Points on a hilly landscape, in no order, each with its height.
From any point a ball rolls to the lowest of the 2 points nearest to it. It stops when none of these is lower. Distance is the straight distance between rows; heights are no part of it.
J_189: [122 158  95 127 148  98 134 162 160 109 119  83 134 156 100  51 123 110
 124 160 117 117 142 132 142 227 146 141 132 110 136  88  83 122  77 110
 159 136 132 107 115 128  99 182 121  86  96 113 135 165 100 110 134 122
 114 142 139 122 142 109 129]  height 1.66
J_830: [136  74 132 122 136  96 171 120 144 107 123 138 158 129 102  90 125 154
 140 136 132 129 116  90 101 127 135 188 127 202 160  78 103 135 142 185
 142 131 107  84 116 136 145 141 117 124 111 183 117  61 126 139 116 153
  44 112  88 143 142 119 148]  height 5.52
J_43: [119  74 147 134 110 134 164 117  64 157 139 187  78 119 140 128 166  89
 179  57 152 149 112 140  76  95 113 106 175 151 129 147 189 119 158 141
 110 178 145 171 148 126 180 102 164 159 126 111 150 108 184 152  90 177
  85  44 126 128 125 174 115]  height 0.76
J_22: [147 158 114 135 129 125 113 144 158 145 111 142 137 157 132 113  96 127
  99 170 146  65 133 175 136 161  82 170 123 100 165 170  59 126  97 160
  78  54 166 136 136 143  91 148  75 115 135  98 121 178  96 137  77 118
 157 117 135 121 111 154 152]  height 4.20
J_573: [147  87 139 140 144 138 159 136  82 113 146 156 143 155 127 168 135 135
 119 113 125 161 152 113 136  64 143 112 175 162  84 108 155 147 192 100
 124 171  79 101 147 148 145 121 182 144  72 182  96  54 162 161 165 142
 116 122 130 174 157 110  72]  height 3.16
J_10: [124  80 159 102  99 121 200  59 149 144 113 121 125 129 154 147 137 161
 109 122 143 110 122 143 107  89  91 141 104 105 192 149 102 132 114 168
 109 117 120 119 123 165 162  92  98 173 124 132 153  71 102 146 101 128
  69 115 118 148 153 114 153]  height 1.11
J_746: [104 123 164 115 107 114 140 109 161  93 104  71 105  91 103 152 158 168
 136 170 126 188 109  87 168 141 137 112  87  87 163 111 128 111 111  97
 155 179 112 134 123 124 146 117  86 138 120 172 107 135  78 121 127 136
 103 151 102 120 107 115 144]  height 3.71
J_426: [136 132 141 138 113 189  76 168 100 175 124 117  80  95 120 146 172 122
 148  78 124 144 154 169 121  69 131  67 128  89  85 135 170 132 152  73
 102 195 127 135 166 103 177 100 137 122 156  95 121 169 146  97 154 157
 174 158 159  98  83 128 102]  height 2.24
J_849: [144 136 118 125 129 115 138 116 124 135 139 158 124 120 153 134 106 124
 130 162 143  86 107 130 141 144  91 160 129 120 141 162 112 133 112 143
  97  62 171 170 113 125  87 138 107 144 113 117 129 156 110 141  80 145
 121 108 128 144 126 176 143]  height 4.32
J_848: [104 129 131 128 156 123 154 143 119  67 128  93 136 102 128 130 138 138
 125 176  96 195 114  77 200 158 168  92 142 114 114  77 160 136 140  66
 172 175  86 116 113 125  89 165 165 130  69 177  94 122 133 119 162 135
 112 160 125 159 152 141  85]  height 3.74
J_697: [131  97 134 106  85  89 128  80 124 109 129 149 124 139 122 177 137 162
 128 150 123 134  95 108  91 125 132 150  86 141 128 132 164  95 124 150
 149 136 119 156  90 143 140 108 105 132 138 158 146  89 137 156 104 164
 102 122  85 154 119 127 169]  height 5.96
J_994: [130 103 171 116  94 157 161  65 145 180  88  95 115  97 148 170 138 174
  83 129 146 123 139 153 149  56  94 106  78  71 186 172 103 143  95 123
  92 126 115 122 135 155 186  69  75 172 136 119 128  96  70 120 111 121
 100 153 131 126 129 117 155]  height 1.62
J_509: [156 170 144 139 156 158  99 146 158 147 109 123 143 157 131 113  91 128
 117 149 145  95 153 141 157 131  82 159 131 121 178 149  46 154 116 158
  92  72 148  93 149 128 121 145 118 122 174  92 114 159  72 153 118  67
 168 121 147  91 120 112 145]  height 3.90
J_627: [103 103 148 123 137 145 157 121 111 176 127  92 120  26 148  63 154 112
 153  55 156 149 138  99 155 106 130 117 124 131 160 115 104 151 120 144
 115 113 139  82 128  77 165  90 144 163 167 102 143 131 100  65 133  93
  80 154 147  73 138 137 127]  height 2.94
J_375: [ 89 105 149 117 118 132 152 107 115 140 118  98 118  69 128 109 168 132
 147  74 129 167 126  91 108 116 158 120 104 129 150 108 134 138 126 152
 162 154 133 112 110 103 193 101 140 148 178 121 155 102 106  87 148 124
  89 161 107  91 123  98 135]  height 3.26
J_533: [153 118  86 174 131 176  83 177 101 183 135 157 141 124 114  95 128  94
  81  90 134  84 173 220 106  95 146 116 139 133  75 139 125 129 164 115
  66  97 124 107 171 118 101 117 128  84 117 103 124 137 184  79 136 112
 182 165 182  97 134 124  86]  height 4.06
J_502: [139 137 135 145 124 128  99 147 154 155 111 103 127  64 104  67 137 130
 140 139 152 106 119 133 150 129 115 146  92 138 160 124  57 113 112 142
  95 117 150  91 150  79 153 135  68 114 175 125 120 173  65  83 108 152
 119 160 121  68  79 145 155]  height 4.07
J_432: [126 101 142 133 122 102 148 120 145  76 108 108 150  67 106 141 144 149
  93 199 107 157  96 107 183 135 167 120 107 129 122 103 135 110 136  95
 141 159  81 108 127 126  99 140  85 132  52 212  66 106 122 107 128 169
 101 191 111 150 139 159  87]  height 3.97
J_821: [ 97 173 110 114 102 126 134 163 128 118 139  78  51 170 134 133 160 122
 134 132 123 153 130 156 130 160 123  67 136  41 105 120 178 131 106  56
 151 184 131 166 134 148 144 143 147 130  91  87 139 178 118 119 132 143
 141 109 145 129 126 131 105]  height 2.84
J_664: [159 120 123 132  98 137  58 138  99 164 127 192 138  99 109 140 149  98
 130 116 130 100 113 173  60 106 131 136 107 158  91 168 156  93 142 152
 110 141 142 160 153  99 152 118  91  98 180 117 142 169 161 106 120 187
 171 141 117  99  64 168 137]  height 1.45
J_508: [141 133 166 143 109 128  70 130 152 130 113 130 136  79 100 121 144 153
 155 139 143 147  95 105 115 123 126 162  92 168 164 131 106 111 122 158
 127 167 135 117 141  79 176 134  75  96 218 148 124 155  88 126 116 153
 134 133 108  81  72 126 173]  height 3.82
J_952: [133 100 131 117  85 140 143  56 150 193  98 130 136  75 152 181 121 146
  46 154 137  72 129 180 145  61  90 129  80  96 172 193  85 115 102 142
  62  75 128 108 143 150 130  59  44 166 124 131 111 116  93 112 108 144
 125 170 143 132 108 153 157]  height 2.06
J_168: [ 85 144 125 124 158 104 163 158 151  93 127  71  95 106 139  49 149 116
 165 133 114 157 134  87 181 205 138  96 160  92 165  83 108 147 101  92
 163 146 127 106 123 112 110 177 161 137  82 112 118 149  80 101 138  96
  90 115 149 140 163 129 116]  height 2.02
J_83: [107 163 114 136 169 143 100 185 134 105 144  97 121 147 124  84 124 102
 147 134  93 163 148 117 179 169 162  95 168 122  96 101 143 148 134  82
 162 163 101  98 141  99  99 155 191 101 136 121 125 168 132 121 161  84
 177 139 167 148 143 109  95]  height 2.72
J_239: [142 144  77 123 110 125  89 139 120 158 142 186 150 115 120 101 122  88
 124 130 134  79 111 173  74 149 126 171 111 162  78 153 141 101 135 168
 121  69 163 161 133 118  94 141 106  88 144  98 171 171 175 112 106 161
 171 152 116 105 102 174 130]  height 1.92
J_756: [167 123 192 158 164 148  84 132 123 121 128 155 170  58 119 133 109 143
 181 146 148 158 122  69 191  65 113 137 126 204 156 130 120 147 157 132
 112 123 120  83 141  59 148 102 119 128 193 167  75 128 100 158 150 130
 135 143 139 105 102 132 137]  height 3.27
J_165: [158 114 113 149 142  92  76 152 128 104 123 204 165  93 104 109  99 100
 115 199 120  90  81 132 134 143 131 159 124 195  86 134 128 104 154 116
 112 116 128 144 134 103  82 150  83  87  99 189  97 148 133 139  99 189
 143 134 125 163  89 197 104]  height 2.53
J_732: [142 114 158 144 119 128 113 140 141 129 121 142 129 187  99 125 139 144
 147 114 139 123 138 136  74 105  92 157 140 161 153 125  96 132 142 166
 126 169 121 125 145 147 181 141 125 111 172 140 145 108 103 163 120 111
 125  78 104 114 111  89 164]  height 1.81
J_169: [133 151 102 125 140 158 102 111  99 160 148 154 147  85 149 138 100 117
 152  79 146 130 119 111 123 120 128 133 126 150 115 163 136 137 132 162
 129  65 172 153  95  85 110 112 146 133 204  76 162 164 159 118 142 112
 148 144 120  84 118 146 142]  height 4.11
J_377: [134 102 113 150 127 124 119 160 116  98 135 148 135 169 103 132 146 133
 114 135  99 149 149 160 106 110 154 119 155 135  76  96 167 116 168  95
 133 200  65 104 158 170 127 158 160 100  55 180 114  92 165 137 162 154
 149 148 128 152 139 119  79]  height 3.54
J_447: [103 137 143 101 123 111 188 112 152 108 115  66 102 163 151 148 130 145
 104 145 120 133 152 117 150 153 134 107 143  56 161 116 105 138  88 108
 148 134 116 119 110 176 131 145 141 158  73 121 115 104  94 129 130  80
  99 115 132 153 183  87 125]  height 3.14
J_344: [153 119  78 149 119 144  90 142 150 165 104 155 173  93 116 108 108 115
  60 148 135  56 149 186 145 107 145 151 103 138 106 149  74 112 145 127
  76  58 119  80 162 127  79 115  73  89 105 146  96 131 143  77 144 138
 177 213 155 118 123 140 116]  height 2.80
J_336: [107 126 169 128 126 123 170 113 147 122 135 106 114 203 139 138 115 142
 148  88 129 133 162  95  85  97 101 140 142 146 202 120 105 156 105 184
 145 139 128  99 118 154 179 123 152 147 171 107 143  94  93 171 134  54
  95  45 105 135 153  53 168]  height 2.40
J_850: [125 118  98 114 124 116 157  93 136 139 126 145 172 169 125 114  89 130
 103  94 120 107 144 112  73 133 151 176 114 185 133 126 105 124 116 198
 158  66 133 112  99 143 127 111 142 125 159 110 180  75 143 128 141  75
 105 144 106 122 160  71 153]  height 5.24
J_771: [154 103  91 140 136 150 118 122 103 151 135 170 178 118 136 139 108 113
  87 105 125 106 154 170 122  86 153 130 144 171  78 139 124 135 174 134
 100  59 121 117 142 140  84 102 136 118  97 139 134  97 191 111 145 109
 163 170 141 125 160 114  92]  height 3.61
J_934: [105 172 102 135 133 172  98 173  97 136 149  82  62 117 139 122 166 108
 146  87 117 163 142 165 158 136 143  38 150  58  69 103 191 135 128  52
 131 187 127 143 148 112 153 121 175 128 113  74 133 184 134  96 155 132
 163 129 175 128 122 134  84]  height 2.60
J_525: [117 163 147 121 174 130 143 125 143 126 136 105 152 104 151  91  95 126
 153 112 133 143 149  58 171 153 133 132 155 153 153 114  81 164 102 153
 157  64 145  70 111  94 108 138 160 152 169 102 126 137  92 130 158  39
 125 138 135 116 162  99 140]  height 4.68
J_65: [122 147  88 130 186 110 161 152 106 108 148 134 128 185 136  90 101  77
 142  87 110 136 157 116 117 178 162 122 190 133  86 103 151 152 137 132
 175 115 131 132 122 156  89 159 217 114  79 109 138 114 179 144 151  86
 118  94 141 167 193 109  96]  height 2.17
J_449: [136 173 125 129 130 191  93  99 137 194 117 110 159 123 158 199  93 127
  74 103 131  93 164 149 160  72 113 103  79  91 152 169  92 145 117 154
  90  58 136 100 147 134 126  75 102 147 206  65 117 132 129 108 154  72
 198 165 140  64 105 100 152]  height 2.95
J_982: [155 136 130 118 113 137  90  79 122 114 136 183 161 212 140 235  74 153
  88 156 130 104 122 132 124 103 107 153 108 145 123 152 128 120 119 140
 104  45 149 161 105 160  99 114 107 124 138 122 121  89 161 190 120 131
 187  95 121 168 107 116 147]  height 6.27
J_928: [100  78 115 112 111 119 201  92  67 154 135 148  89  92 163 136 156 102
 137  54 135 142 119 148  98 115 136  95 146 107 107 134 203 131 155 129
 129 149 140 189 110 149 141  94 164 186  85  99 163  88 188 112 101 164
  71  95 128 145 170 158 113]  height 1.19
J_656: [139 134 168 134 154 128 109 118 107 130 128 151 152  52 136 114 105 125
 188 127 166 153 101  51 166 108 107 152 133 189 164 134 134 141 131 151
 111  77 165 125 114  54 139 110 132 151 191 136 107 142  99 145 125 145
 115 113 125 103 129 164 161]  height 3.58
J_229: [106 193 118 125 169 158 109 158 104 114 152  98 108 127 173 136 120 112
 161 124 110 159 125  97 179 156 126  80 162  75  96 138 162 162 126  87
 156 124 149 156 117 112  89 135 191 157 143  91 128 178 133 149 151  73
 177 109 158 140 147 129 101]  height 3.07
J_28: [172 113 152 151 151 123  92 135 113 104 134 173 158  88 116 145  99 125
 138 180 117 128 109 104 161  84 112 138 127 195 120 136 126 124 157 123
  97 113 124 122 135  89 113 118 104 121 130 202  74 132 123 165 115 165
 144 117 132 152  97 175 117]  height 2.87
J_257: [146  87 183 137 121 154 184 111 130 164 121 153  95 165 143 117 145 128
 142  92 156 107 138 166  97  57  58 131 158 148 179 154 100 151 142 165
  64 159 139 122 164 147 187 105 126 157 137 140 116 101  95 167  77 130
  80  31 144 141 137 125 140]  height 1.21
J_281: [118  71  81 121 108 109 181 110 141 163 118 134 163 117 120  61 128 120
  97 101 134  84 154 172  68 149 147 174 118 160 135 128  75 112 114 188
 120  80 122 109 119 151 113 127 116 106 116 113 177  90 148  83 124 113
  81 172 115 103 152 100 129]  height 4.95
J_451: [110 164 105 122 168 109 152 151 132 120 149 112 108 191 134  87  99  93
 156  96 121 117 154 109 101 207 130 152 167 111 138 118 109 142  84 159
 174 107 163 151  99 137 101 166 179 121 124  81 161 156 135 158 117  75
 126  78 136 155 156 113 142]  height 1.70
J_74: [120  74 130 134 126 139 166 118 100 128 129 115 139  88 139 125 169 131
 105 105 111 155 150 127 154  83 168  90 161 125 101  92 149 144 176  89
 123 164  70  97 146 150 137 112 160 160  54 181  94  57 155  92 165 136
  93 161 143 142 177 117  68]  height 2.76
J_812: [146 138 126 119 119 168 100  82 141 184 107 112 150  64 140 185 121 147
  68 135 133  93 142 160 160  59 122 112  71 101 139 178  98 119 117 132
  87  76 115 102 132 114 128  60  71 149 162 117 101 133 129  92 141 123
 165 200 139  97 101 133 155]  height 2.47
J_303: [136 159 107 140 172 107 125 163 167 102 125 120 140 207 104  66 102 107
 136 151 120  99 147 143 106 225  98 181 145 122 156 119  75 139  77 158
 153 116 150 130 111 131 108 199 126  79 136  98 153 176  98 159 112  88
 142  99 123 123 123 116 163]  height 1.24
J_462: [122 191 116 112 112 113  58 146 156  95 156 132 127 134 104 146 123 125
 135 156 113 154  88 115 112 182 158 118  93 111  70 118 192  93 113 105
 190 151 138 163 122 105  99 139 124  99 173 112 163 188 157 140 148 150
 190 166 108  98  78 135 134]  height 2.07
J_739: [141 142  55 148 138 126  78 172 129 152 130 155 161  95 116  80 115  87
  95 140 132  67 133 201 138 146 142 143 121 138  79 139 109 108 133 116
  85  60 148 122 150 107  65 148 106  72 121 108 118 175 169  74 130 147
 188 191 161 112 122 171 107]  height 2.39
J_235: [110 166  97 134 149 148 118 135 119 151 140 110 157  83 144  93 101 100
 139  67 123 126 141  95 128 150 158 133 132 143 112 136 103 140 112 156
 160  59 161  99 110  79 102 128 164 129 192  82 163 160 148  88 155  53
 150 171 137  87 126 115 133]  height 4.38
J_604: [108 106  98 131 142 131 184 154 112 117 135 116 117 209 130 104 140 108
 103  89 109 125 161 163 101 138 154 108 188 116 116  97 131 151 144 120
 138 165  88 100 136 182 119 161 196 120  38 135 122  79 163 127 150  98
  92 106 140 171 199  85  85]  height 2.63
J_586: [103 118 163 119 101 106 104 116 140 107 125 105 107 102 105 132 167 153
 177 109 132 184  98  65  95 140 135 133  90 147 173 104 141 104 104 151
 178 196 119 126 105  99 202 131 116 123 207 138 155 129  91 126 135 141
  90 111  92  90  89 105 179]  height 3.55
J_769: [128 144 157 122 115 136 122 136 144 103 116  83  87 106 118 179 146 156
 122 187 117 161 115 134 191 123 139  86 104  63 129 147 145 123 120  55
 109 177 114 155 145 130 110 121  98 146  86 161  81 163  96 117 111 152
 147 153 136 141 103 151 101]  height 3.48
J_815: [172 135 125 145 128 127  96 119 135 125 127 178 164 185 117 145  72 140
 113 150 137  83 128 139 105 121  94 190 125 186 132 148  91 129 128 177
  93  58 146 126 124 142 114 131 108 106 150 124 144 109 141 178 103 120
 163  90 117 133 117 114 163]  height 6.48
J_907: [127  84 135 151 131 112 169 178 149 118 119 112 101 165  87  40 183 118
 151 115 128 105 141 166 102 141 109 140 170 132 165  83  87 147 143 139
 105 208  98  87 160 170 172 168 138  99  76 138 115 112 111 121 111 135
  57  66 129 136 141 113 120]  height 2.18
J_876: [119 150 103 124 139 111  88 161 129  91 144 129 131 128 109  85 139 109
 149 137 117 150 120 123 125 190 157 128 138 129  82 102 162 114 143 101
 167 155 123 135 130 115 103 158 147 100 125 131 150 167 152 120 147 136
 164 151 129 117 114 146 103]  height 2.38
J_466: [146 118 113 129 113 115 116 149 111 105 143 166 123 224 104 160 149 117
 120 131 113 106 139 192  54 104 134 125 152 131  72 119 180 103 161 116
 130 203  91 136 160 193 136 146 143  86  76 140 146 110 183 163 128 161
 152 106 125 157 120 116 116]  height 3.84
J_204: [144  98 148 152 123 134 116 145 104 138 132 178 110 150 113 108 137 105
 180 100 145 121 126 136  81  92 102 150 159 187 135 140 144 129 163 168
 104 157 145 140 152 114 165 126 145 106 146 128 134 118 146 162 108 161
 121  61 116 119 110 147 134]  height 1.29
J_647: [ 94 116  77 106  97 120 151 106 127 136 127 103 146 135 139 135 138 128
  75 114 111 106 146 161  93 148 177 118 111  95  83 117 142 120 131 121
 166 110 118 145 109 163 110 121 133 124  89 120 156  86 180  82 153 127
 131 183 125 137 172  94 111]  height 1.93
J_984: [123 196 121 118 163 157  94 151 140 100 144 109 122 196 150 180  79 132
 121 153 102 135 137 116 162 149 119  95 143  79 127 152 125 154 106  90
 143 107 138 155 127 141  84 143 158 139 149  98 121 167 123 173 154  69
 208 108 152 150 135 105 117]  height 3.39
J_541: [131 151 142 129 151 137  93 137 104 119 140 149 136 113 130 121 112 123
 188 102 143 161 122  73 136 133 109 124 141 164 129 126 143 131 147 139
 143 119 154 145 114  73 134 129 166 132 197 112 135 150 131 151 138 120
 145 108 121  98 113 135 139]  height 3.85
J_706: [137 165 117 126 119 137  52 126 116 129 139 152 149  76 125 191 120 130
 134 144 119 147  93 101 150 119 147 115  98 124  78 153 193 102 142 109
 158 115 145 178 105  81  92 104 123 127 177 128 129 173 176 126 147 164
 189 176 118 113  91 165 141]  height 1.69
J_417: [116 145 122 113 156 116 172 113 159  91 135  86 155 156 136 149 109 152
 106 162  93 167 140  70 172 174 167 129 140 109 121  92 132 143 107 108
 191 134  93 104 101 151  82 161 157 140  84 158 108 111 124 141 160  91
 119 160 122 168 166  93 107]  height 3.47
J_214: [ 83 131 162 112 141 126 165 119 127 114 123  63  73  74 161 110 160 129
 170 119 125 178 113  73 196 146 126  77 134  74 155 111 147 153 122  81
 139 161 144 130 116 106 144 129 153 187  93 112 121 142  82  95 126 107
  87 113 143 120 147 139 119]  height 2.30
J_207: [158 111 184 139 137 119 131 114 133 108 126 148 118  99 137 167 133 135
 134 185 129 129 103 109 185  82  98 107 127 122 149 158 126 134 139  82
  87 155 118 146 148 124 121 121 102 153  99 183  69 146  89 162  95 147
 115  95 146 167 108 180 109]  height 3.20
J_514: [136 129 104 139 113 112  98 160  92 123 152 186 100 190 116 119 155  77
 156 118 127  97 109 202  53 130 110 131 155 137  73 130 202  93 151 130
 116 194 127 176 150 168 144 145 148  89  92 115 160 149 175 165  91 187
 143  70 129 140  95 169 114]  height 4.09
J_707: [165 106 164 141 160 130 137 122 134 114 140 153 183 146 114 111  87 147
 143 123 133 147 140  64 134  95 121 179 134 231 150 103  95 151 150 171
 123 101 119  65 106 107 152 134 155 122 161 155 113  79 113 165 156 110
 107 104 102 127 139 100 157]  height 5.25
J_444: [114 155 138 105 100  92 158 111 192  79 112  72 111 141 105 153 132 184
 101 206 123 137 107 122 170 186 132 147  80  75 166 116  98 104  73 106
 161 150 121 162 113 156 116 140  67 121  87 159 116 139  74 122 106 146
  91 154 100 138 121 122 155]  height 3.92
J_122: [141 167  93 134 135 139 104 151  93 130 161 172 116 187 139 155 117  95
 130 114 120 112 126 186  97 137 119 116 163 113  72 149 190 128 153 111
 110 134 138 192 135 161 102 136 173 116 100  94 155 148 178 157 109 132
 189  94 146 137 123 155  93]  height 4.34
J_33: [131 125 120 102 102  97 122  80 120 102 141 171 151 164 138 218 105 162
  98 181 125 110  85 130 100 121 124 150 101 139 100 149 156  89 117 127
 132  80 129 172  90 161  95 101 100 135 108 162 130  89 169 164 108 163
 135 129 111 194 121 135 139]  height 6.09
J_47: [122  82 106 152 120 123 182 163 125 132 121 114  90 194 106  75 178 105
 116 110 132 100 155 216  99 126 125 108 183 100 127  99 128 138 151 116
  95 199  98 115 165 196 156 160 156 105  31 131 118  95 140 113 107 135
  89  82 152 156 161 117  82]  height 2.54
J_316: [157 114 133 130 110  98  67 124 128  88 124 192 150 114  82 189 122 136
 110 196 117 135  77 119 110 125 146 136  97 174  65 134 188  85 146 116
 143 141 102 157 138 112  96 121  83  89 122 205 112 132 164 152 124 192
 160 155 101 153  79 165 120]  height 2.16
J_224: [107 186 112 114 119 136 134 146 144 132 128  80  81 140 137 125 129 124
 137 151 139 126 126 147 152 183 117 103 122  58 130 142 125 128  95  86
 134 121 156 156 120 131 115 154 123 137 124  71 139 190  90 101 124 126
 150 125 136 118 122 140 127]  height 3.06
J_906: [144  88 158 160 131 123 169 156 138 115 124 146 106 185 109  85 158 137
 168 132 137 107 125 148 105  87  73 146 179 158 179 116  98 161 159 144
  81 205 116  99 168 155 188 150 126 115  95 177  97 107  91 167  86 143
  61  18 125 150 123 120 132]  height 1.77
J_380: [ 86  84  79  92  91 109 187  81 101 144 133 106 110  88 166 143 176 126
 102  89 118 136 108 154  97 141 160  90 107  69  90 122 199 117 130 116
 153 148 128 175  98 162 132 101 134 162  74 111 188  93 184  85 121 176
  97 158 107 149 161 138 120]  height 1.52
J_758: [113 143 166 116 128 115 171 120 175 110 118  68  96 201 135 137 139 154
 132 140 126 138 151 108 127 140 107 136 134  78 207 116  77 146  90 144
 151 148 125 107 127 171 165 149 121 152 126 120 128 104  63 156 126  67
  93  69 121 135 146  63 159]  height 2.82
J_521: [113  99 145 111 112  84 179  95 109  94 138 153 103 129 155 146 146 134
 174 142 135 133  86  81 106 134 107 135 129 135 152 116 175 110 121 136
 136 145 145 184  96 138 153 131 134 162  98 142 135  99 147 154  89 184
  60  56  98 177 142 170 154]  height 5.83
J_272: [116 123  76 138 125 134 146 147 113 178 125 125 143  89 131  55 118 100
 122  71 146  93 147 164 100 167 143 141 127 132 121 142  88 117 110 162
 110  65 158 115 121 110 103 135 132 108 149  70 174 157 152  60 122 103
 116 157 134  78 129 141 124]  height 4.67
J_655: [107 147  92 121 105 128 128 135 162 157  96  53 127 112 111 102 119 158
  65 139 134 113 149 157 156 152 167 117  89  86 136 104  72 110  92  90
 140 102 117  85 144 123 115 118  86 109 118 129 109 115  85  53 152 114
 114 230 148  99 135  73 125]  height 4.19
J_733: [151 169 143 133 128 178  73 133 145 166 131 141 144 199 140 163  80 125
 104 103 124 107 157 143 113 117  96 137 110 126 158 159  79 140 106 174
 111  88 154 120 150 129 125 125 115 121 219  66 137 146 105 150 143  66
 202 114 134  73  91  86 161]  height 3.49
J_842: [120 157 133 109 127  86 118 113 166  95 133 124 116 135 129 138 126 149
 138 192 134 126  85 103 145 181 115 160  98 104 146 140 123 114  87 130
 149 113 147 184  92 124 101 155  92 134 133 134 131 165 100 149  90 158
 120 117 101 142 109 166 162]  height 4.12
J_749: [102 136 166 115 144 153 147 115 109 160 118  97 107  45 171 132 143 132
 181  90 150 171 118  68 179 115 103  95 128  94 153 139 136 153 121 115
 130 119 149 126 112  84 149 102 147 195 180  89 124 151  92 100 137 112
 110 126 143  96 140 157 146]  height 2.61
J_443: [162 104 152 134 114 119  78 110 101  89 142 197 153 162  93 207 100 153
 139 142 117 142 106  98 100  87 135 144 115 208  77 131 180  92 156 118
 110 139 114 152 117 109 137 112 114 104 148 187 109 101 180 182 134 189
 164  98 102 170  92 146 136]  height 1.74
J_252: [154 121 136 125 104 137  76  88  84 141 131 196 143 123 137 221 119 135
 145 120 123 144 105 116  90  76 131 115 115 157  71 164 208 105 156 118
 132 128 144 190 113 104 131  91 136 128 171 121 137 130 191 168 133 183
 169 133 116 142  95 165 133]  height 1.25
J_621: [ 98 109 117 123 136 138 160 116 105 126 129  77 132 106 147 125 140 122
 117  87 107 152 152 103 123 126 175 103 148 125  98 106 141 147 149 124
 174 145  94 101 115 150 129 112 176 150 105 143 137  80 153  97 175  89
 113 167 134 141 178  77 102]  height 2.36
J_387: [117  85 167 113 124 136 217  82 119 151 129 130  99 122 160 127 149 130
 156  71 157 138 127 120 105  85  91 130 137 138 186 137 132 147 134 171
 104 138 145 141 120 139 167  97 144 179 145 106 154  82 112 139 106 122
  44  72 120 126 157 126 150]  height 0.53
J_457: [120  86 144 130 115  80 150 127 132 110 107 161 123  88 116  69 159 118
 163 136 146 116  90  99 103 142 129 157 130 167 161 110 127 110 145 166
 138 149 137 138 124 114 162 145  99 135 109 156 129 112 123 130  86 180
  64  90 104 133 117 169 137]  height 5.70
J_476: [154 118 103 147 135 136 111 161 133 131 115 146 165 122 110 110 112 136
  73 155 118 102 147 163 142 120 149 142 139 149 102 118  93 129 150 107
 109 117  96  80 148 140  88 152 109  93  92 160  98 109 137 102 151 133
 166 183 144 135 140 124  94]  height 3.17
J_31: [129 130 133 122  88 132  94 141 111 155 124 134  96 120 108 139 175 116
 134  97 134 140 124 157  71 121 131 106 113 108  95 137 174 104 148 114
 135 198 126 152 144 122 184 113 113 115 152 106 152 149 149 119 129 181
 157 139 114 101  83 133 125]  height 1.87
J_78: [132 163 158 114 156 128 121 111 143  92 138 115 147 162 134 140  75 155
 148 140 126 160 144  34 149 143 125 156 138 168 156 105 107 151 100 148
 170  93 126  94  90 106 127 137 157 144 179 136 121 113 100 178 156  60
 117 103 113 135 152  82 154]  height 4.94
J_302: [108 106 119 110 104 105 157  94 146 130 101  65 140  53 127 120 137 161
  86 151 133 136 120 123 166 136 167 121  77 100 131 111 103 109 121 103
 133 118 104 102 115 132 127 109  84 140  88 169 103  95 102  66 143 154
  84 224 117 111 152 115 121]  height 3.96
J_69: [121 190 139 125 153 147 122 147 154 110 130  65 109 155 146 137 104 150
 115 172 118 145 147 120 209 168 114  99 122  57 165 134  94 146  93  80
 129 110 135 121 127 128  83 141 124 148 133 106 106 173  71 126 149  69
 168 137 157 133 132 116 116]  height 3.33

Where does a ball stop that starts at each point below?
J_122 | J_43
J_514 | J_43
J_502 | J_303
J_69 | J_664
J_432 | J_43
J_22 | J_387
J_33 | J_252
J_541 | J_252
J_444 | J_252
J_984 | J_252

Call two points neighbours if one is among the 2 nearest of the other. Go from one point of each pair to the other, from neighbour to neighbour, staying as low as possible. Name the highest point that can't be avoided.
J_303 / J_387 | J_604
J_43 / J_302 | J_432
J_664 / J_252 | J_984
